Each row is a point on a tangle of strands that fork and nearly touch. The rows are in no order.
Two points are linked if the straight distance between their rows is under 68.8. Some points are linked to none.
Goluk: [-54  19 -13 -18 -61 -43  35 -37   0  -7  -8  18  49 -32  25 -16   8 -17
  39 -43]
Vova: [-20  42  10 -20 -11  -8   6  -7   7  22  -3  -3   5 -12  -7   4  22 -11
   6 -27]
febo: [-19  44  22  14 -37  28  39  17 -18  23   5  18  67 -35  28  55   8   0
 -15 -49]
Palu: [ 27   1 -32 -34   7 -27  -4  23  14 -55 -17  -6 -10   7 -22  -3 -10 -39
 -20   3]
buru: [ 23  28 -38 -53 -12 -14  24  52 -16 -68 -16  -2  22 -23 -14   3  -8 -37
 -35   1]
rated: [-46  39   9  34  27  16  -6 -34 -28  55  58 -11  13   8  36 -21 -24  15
  -8 -11]
liv: [  7   4  35  16  25  38 -20   9 -11  42  -4 -12 -16  -5  -5  18  32  18
 -37   0]
medi: [  5  -2   6  -4 -40  11  32  44   4 -29 -53  52  17 -39  -4  48   2   1
  39 -14]
kap: [-43  36  18  -7 -55 -20  19 -31   6  43 -13  22  17 -29   3   1  37 -12
  21 -57]
fude: [ -1  23 -27 -26 -37 -84 -30 -44  25 -27  10 -22 -20  45 -36 -41  -2 -24
  36  -4]
seku: [ -9  19 -14  41  31  51  25  37 -44  21  25  37  26 -18  26  27 -27  28
 -42  15]
nur: [ 11   7  19 -21 -25  -5 -16   1  22  13 -56  11 -27 -23 -44   4  59  -1
   9 -15]
Dotur: [ 52 -47  17 -14  12   1 -69 -15  -1   8  -2 -39 -37  52 -25 -16 -11 -11
 -47  20]
peveg: [ 40 -25  26 -20   4  -3 -74 -25  -1  23  -1 -51 -33  42 -31 -18  12  -5
 -35  -1]
kero: [  3  -7 -17  33  45  51 -12   7 -47  29  30  29  -6   3  17   9 -12  40
 -54  39]
Ledu: [ 30 -63  17  14  21  51  -8  14   2  -4 -23   3 -15   8 -11  -3  19  20
 -14  29]
lunu: [-11  -3 -26  39  38  42  20  14 -42  20  39  43  21 -19  37  20 -37  29
 -17  29]
siger: [ 15  13  17  16  36  53  -4  37 -21  28  -7   9   2  -1 -12  28   5  11
 -83   8]
dere: [ 12 -33  12  23   5  34  23  40   6 -12 -30  26   3 -33   2  32   1  20
  24  13]
Pel: [ 39 -65  -7 -10   8 -23  -7  -3  41 -45 -18 -11 -34  34  -9 -20 -12  -3
   5  32]
ligi: [  4 -37  13  50  29  44  19  33 -12   5  -7  30   8 -22  12  24  -8  33
   8  29]
vitel: [-16   2 -20  -8 -43 -15  49  13  -1 -36 -11  29  34 -37  25  21 -14 -13
  53  -9]
femo: [ 20 -14   4 -28 -18  -3  -6  24  17 -12 -57  14 -25 -13 -40  10  41  -8
   2  -8]
feda: [ 12  23 -24 -37 -30 -72 -47 -28  19 -17   1 -22 -19  41 -45 -21  -8 -31
   5 -11]
tuseb: [ 15 -21 -12 -16 -26 -49  -2 -22  44 -28 -26   5 -30  17 -23 -24  20  -8
  45  19]
Voka: [ 14 -12 -32 -19 -33 -71   0 -21  49 -49  -7   6 -29  33 -10 -31 -10 -10
  32  21]
gasal: [ 13 -32   7  -1  -5 -14  -1 -17  41 -19 -14  -6 -27  11  -2 -16  15  11
  46  28]
por: [ -4 -11  18  27  24   1 -39 -47  -3  37  36 -27 -26  32  16 -30   4  25
  15  15]
tages: [  5  14 -10 -32  -5 -40 -47 -23   8  -1   4 -30 -23  32 -25 -14   0 -22
   9 -13]
Domuk: [-26  76  16 -15   5   5 -42 -17 -24  53  32 -47   7  26 -13   2   2 -13
 -43 -44]
Dure: [ 13 -39  19  39  19  25 -29 -43   8  27  23 -17 -19  19  15 -38  10  33
  13  32]
lazo: [-20  -9 -14  40  33  13  13 -16 -16  18  53  11   8   0  33 -15 -32  18
  15  22]
guna: [-58  -9  -9  39  -4 -10  46 -17  -5   1  41  10  45 -19  58  -6 -40  11
  48 -10]
lito: [ 17 -26  20   5 -14  27  24  46   8 -16 -54  31  -1 -36 -12  43  17  16
  28   5]
selib: [ 44 -44 -27 -26  -9 -37   4  22  33 -59 -49  11 -29   5 -39  -5   6 -24
   1  27]
Mulu: [  1 -17 -21  16  17 -31  17  -8  28 -37  27 -11 -10  24  15 -23 -34   2
  28  35]
nerin: [ 16   1  50 -14  -6  37 -25  -8   7  40 -37 -16 -21   6 -27   7  62  13
 -26 -17]
Tobaf: [-25  44  16  -7 -13  10  18   4   1  32   0   1  20 -25  13  17   7  -1
  -1 -37]
zov: [ 10 -45  24  40  26  38 -20 -16  12  20   5  -2 -12  10   8 -19  15  39
  26  33]
dibiz: [-36  32 -10  38  33  23 -13 -24 -39  49  61   9   3   7  25 -12 -22  22
 -30  10]
Nal: [  2 -39 -20  38  29  -6  17   1  14 -28  23   1 -11  18  17 -16 -28  21
  24  42]
Kefi: [ 24   8 -25 -44   1 -34 -26   9   3 -39 -17 -16 -22  26 -36  -4  -7 -38
 -33  -3]
busa: [-27  57  -9 -18   2 -36 -49 -41 -11  21  53 -51   4  44  -7 -15 -27 -26
  -7 -28]
fen: [-32  -3   3   5 -43  -2  45   1   0 -13 -13  32  39 -42  31  30 -10  -6
  56 -24]
lub: [  3 -36  14  51  31  58   6  15 -29  25   3  42  -1 -21  13  22   0  53
 -12  36]
sabut: [ 20   0   0   7  31  37   5  42 -16  -5  -7   5  -5  -2  -9  20  -9  -5
 -56   8]
pof: [ 13  32  14 -19  16  12 -38   9  -7  18   7 -35 -17  23 -25  13   5 -16
 -58 -21]
ril: [-32  34   9  27   6  27  29  12 -29  28  29  17  36 -27  35  21 -15  14
 -11 -27]
vapo: [-15  34  -4 -27 -33 -22   9  -2   7   0 -25  19   0 -25 -19  -1  31 -20
  12 -24]
Domi: [  6 -10 -23  -8   8 -32  18   4  22 -42   6  -4 -14  12   2  -7 -25  -9
  23  23]
Funam: [ 23  17  -3 -37   7 -16 -40  13  -2  -9 -14 -26 -23  23 -30   4   3 -28
 -46 -16]
zazi: [  2  43   9  24  33  46   5  36 -35  28  15   8  20  -7   6  26  -1   8
 -75  -2]
Som: [-61  13 -11 -12 -47 -32  44 -26 -18  -4  14   0  64 -30  39 -10   1 -13
  28 -46]
kot: [ -5  -1 -21 -15 -22 -78  -9 -44  38 -31  12 -15 -25  48  -5 -32 -17  -9
  47   6]
menim: [-26  17 -28   4  23 -21  19 -13  -5 -25  47 -16  17  11  33 -26 -45 -17
   5  14]
sar: [ 10   8  12 -27 -33 -40 -31 -31  23   4 -31  -6 -30   9 -49 -23  47 -11
  25 -18]
Dazib: [-26  28 -26 -23 -13 -29  35  -1 -24 -34  26 -13  47 -12  23 -10 -21 -20
  11 -10]
Mano: [ 13  -7 -19  -4 -26  12  39  56  -1 -50 -44  35  25 -43   0  43 -12  -7
  30  -1]
puno: [ -2  34  14 -21 -44   3  19  17  15   8 -42  30  10 -37 -22  27  39 -13
  12 -36]
Vap: [ 15   4  46   6   7  37 -46  -7  -3  43  -7 -30 -20  16 -14   3  40  13
 -43 -11]
Fufo: [ 21  -9  19  -9   2 -11 -77 -36  -2  40  21 -57 -28  43 -22 -14   4   2
 -17  -7]
rafo: [-38  21 -22 -21 -42 -45  31 -23  15 -21  -8  11  21 -18  10 -24  11 -19
  45 -16]
til: [-39 -10  -5  49  14   1  29 -23 -13  23  47  21  22 -13  45 -13 -36  23
  44  13]
Rinur: [ 23 -53 -19  30  39  -7  -9  -7  11 -21  26 -12 -23  29  12 -21 -31  23
   1  46]
Sot: [ 10  34 -28 -44  13   0  19  49 -17 -47  -4 -14  18 -14 -12  14 -13 -29
 -44  -4]
dek: [-61   0  -3  18 -32 -15  45 -23 -12  11  24  11  49 -29  49   1 -21  -5
  43 -34]
mep: [  8   0 -33 -28 -18   1  38  61  -4 -68 -30  27  28 -34  -4  25 -22 -16
   5   7]
Sur: [ -7 -12 -18  42  36  26  17   9 -26   7  37  29   5  -8  33   1 -39  30
   8  36]
noz: [-22  22 -12 -19 -41 -50  13 -20  17  -4 -22  17  -4 -16 -22 -17  23 -22
  40 -20]
lelog: [ 23 -29  -2   4  38  23   0  28  -6 -15  -7  -5 -17   2  -7   9  -9  -6
 -36  15]
nimo: [-11  59  15 -12  14  10 -28  -2 -18  32  19 -34  -1  17 -16   8   3 -11
 -47 -30]
mikuv: [ 35 -55  32  21  12  64 -22  -2   9  20 -23  -6 -17   5 -12 -14  35  22
 -12  17]
Ruf: [  3   2  23  12  15  -8 -70 -51   0  41  41 -50 -35  42  -5 -28   1  21
  -5   0]
kovu: [ 53 -82   9  -5   6   6 -23  -8  26 -28 -27 -18 -29  39 -13 -22   1  -5
  -7  36]
guf: [-24  44  14 -13 -36  11  38  15 -16  11  -5  12  48 -36  15  37  17  -8
  -8 -43]
mav: [ -1  -9  31  -4 -12  24  12   8  11  24 -30  12  -8 -21  -5  20  26  18
  23 -17]
Vofos: [-13  16 -22 -18 -19 -11  36  25 -10 -39   1  14  39 -29  20   9 -20 -19
  18  -8]
dade: [-53  20 -13 -25 -31 -36  37 -20 -21 -11  27 -19  56 -17  43 -17 -14 -19
  16 -29]
Seb: [-23  33  10 -10  13 -14 -10 -19   5  26  25 -20  -8  10   5 -14   1 -11
   8 -21]
zopus: [ 46 -50 -21 -24   5 -25   1  15  40 -54 -35  -3 -26  28 -20  -3 -16 -25
  -9  33]
Dezi: [ -6  23 -20  32  53  33 -10  -2 -46  30  49  20   1   7  23  -7 -28  30
 -54  27]
Zoguz: [-22  38  26 -12 -50  -2  16 -10   9  42 -33  30  21 -39  -6  34  38   2
  23 -48]
Fofuf: [ 26 -22 -14 -32  -5 -17   5  13  24 -40 -50  12 -29   0 -37   1  24 -14
   5  10]
Melef: [-36  -4  22  26 -30   2  35 -12   2  20  -6  31  20 -35  30  30   2  10
  63 -32]
vil: [ 14 -55  20  21  12  15   2 -12  24  -9  -6  -4 -17   2   6 -17  11  27
  37  28]
zez: [ 29 -48  -2  17  32   5 -27 -12   3  -2  20 -18 -23  35   4 -22 -17   9
 -17  41]
gug: [ 12  18  40 -21 -23  14 -26  -7  21  39 -39  -5 -24  -9 -36   1  69   7
  -6 -25]
mefuv: [-50  57   2  -6  10 -20 -22 -38 -28  32  49 -43  12  26  13 -23 -27 -16
 -12 -30]
nepo: [ 22 -23  -4   1  30  -4  -7   6   7 -16   7 -15 -26  17  -5  -5  -6  -8
 -14  18]
Saral: [ 62 -75  21  -5   6  15 -47 -14  12   4  -7 -31 -31  43 -19 -24   0  -6
 -32  26]
foz: [ 22   7 -45 -38 -14 -13  34  50  -4 -75 -28  11  16 -25 -15  11  -8 -40
  -7   3]
guvo: [-34  43  18  15  20  -5 -15 -25 -20  44  40 -24   2  13  16 -17  -8   3
  -6 -18]
fov: [ 32 -65  14  18  18  29   4  13  20 -19 -30   6 -20   8 -10  -2   4  13
  15  33]
Tefub: [-16   2  24   7 -20   7  18  -2  14  30 -18  21   5 -26   9  21  25  15
  48 -20]
zimis: [ 13  -3   9 -22  -5 -30 -28 -27  25   9 -14 -21 -30  21 -24 -17  22  -4
  19  -3]
pid: [  5   3  26  10  17  30   3  16   2  30 -12   4  -7 -12   3  14  10  17
 -10  -2]
Rikil: [  0  27   7  42  20  55  17  42 -28  23   9  26  33 -24  12  41 -10  19
 -42   4]
bir: [  9  12 -36 -26  -6 -31  14  10  16 -45  -5  -5  -1   2  -6  -9 -15 -24
  10  10]
Vami: [ 10 -24   0  43  45  61 -13   6 -37  38  12  26  -4   3  16   6   1  48
 -30  38]
Godem: [ 12  14 -30 -19  21   5  25  45 -19 -47  14  -5  24  -9  13   7 -31 -20
 -31   6]

A fork is a point with three links. Follow the links from the first point to the second and name the forks in between, in order.
Dezi, Som | guvo Vova vapo
selib, Goluk | Som
seku, Vami | Som vapo Vova guvo
mikuv, femo | vil

A fork is a point with three links, a tip a point with one. Leave the first point through the second and follow the links. Name the first fork or tip that comes.
bir, Palu | Domuk
zazi, Rikil | Som
femo, Fofuf | vil
medi, Mano | Godem
Godem, Sot | guvo
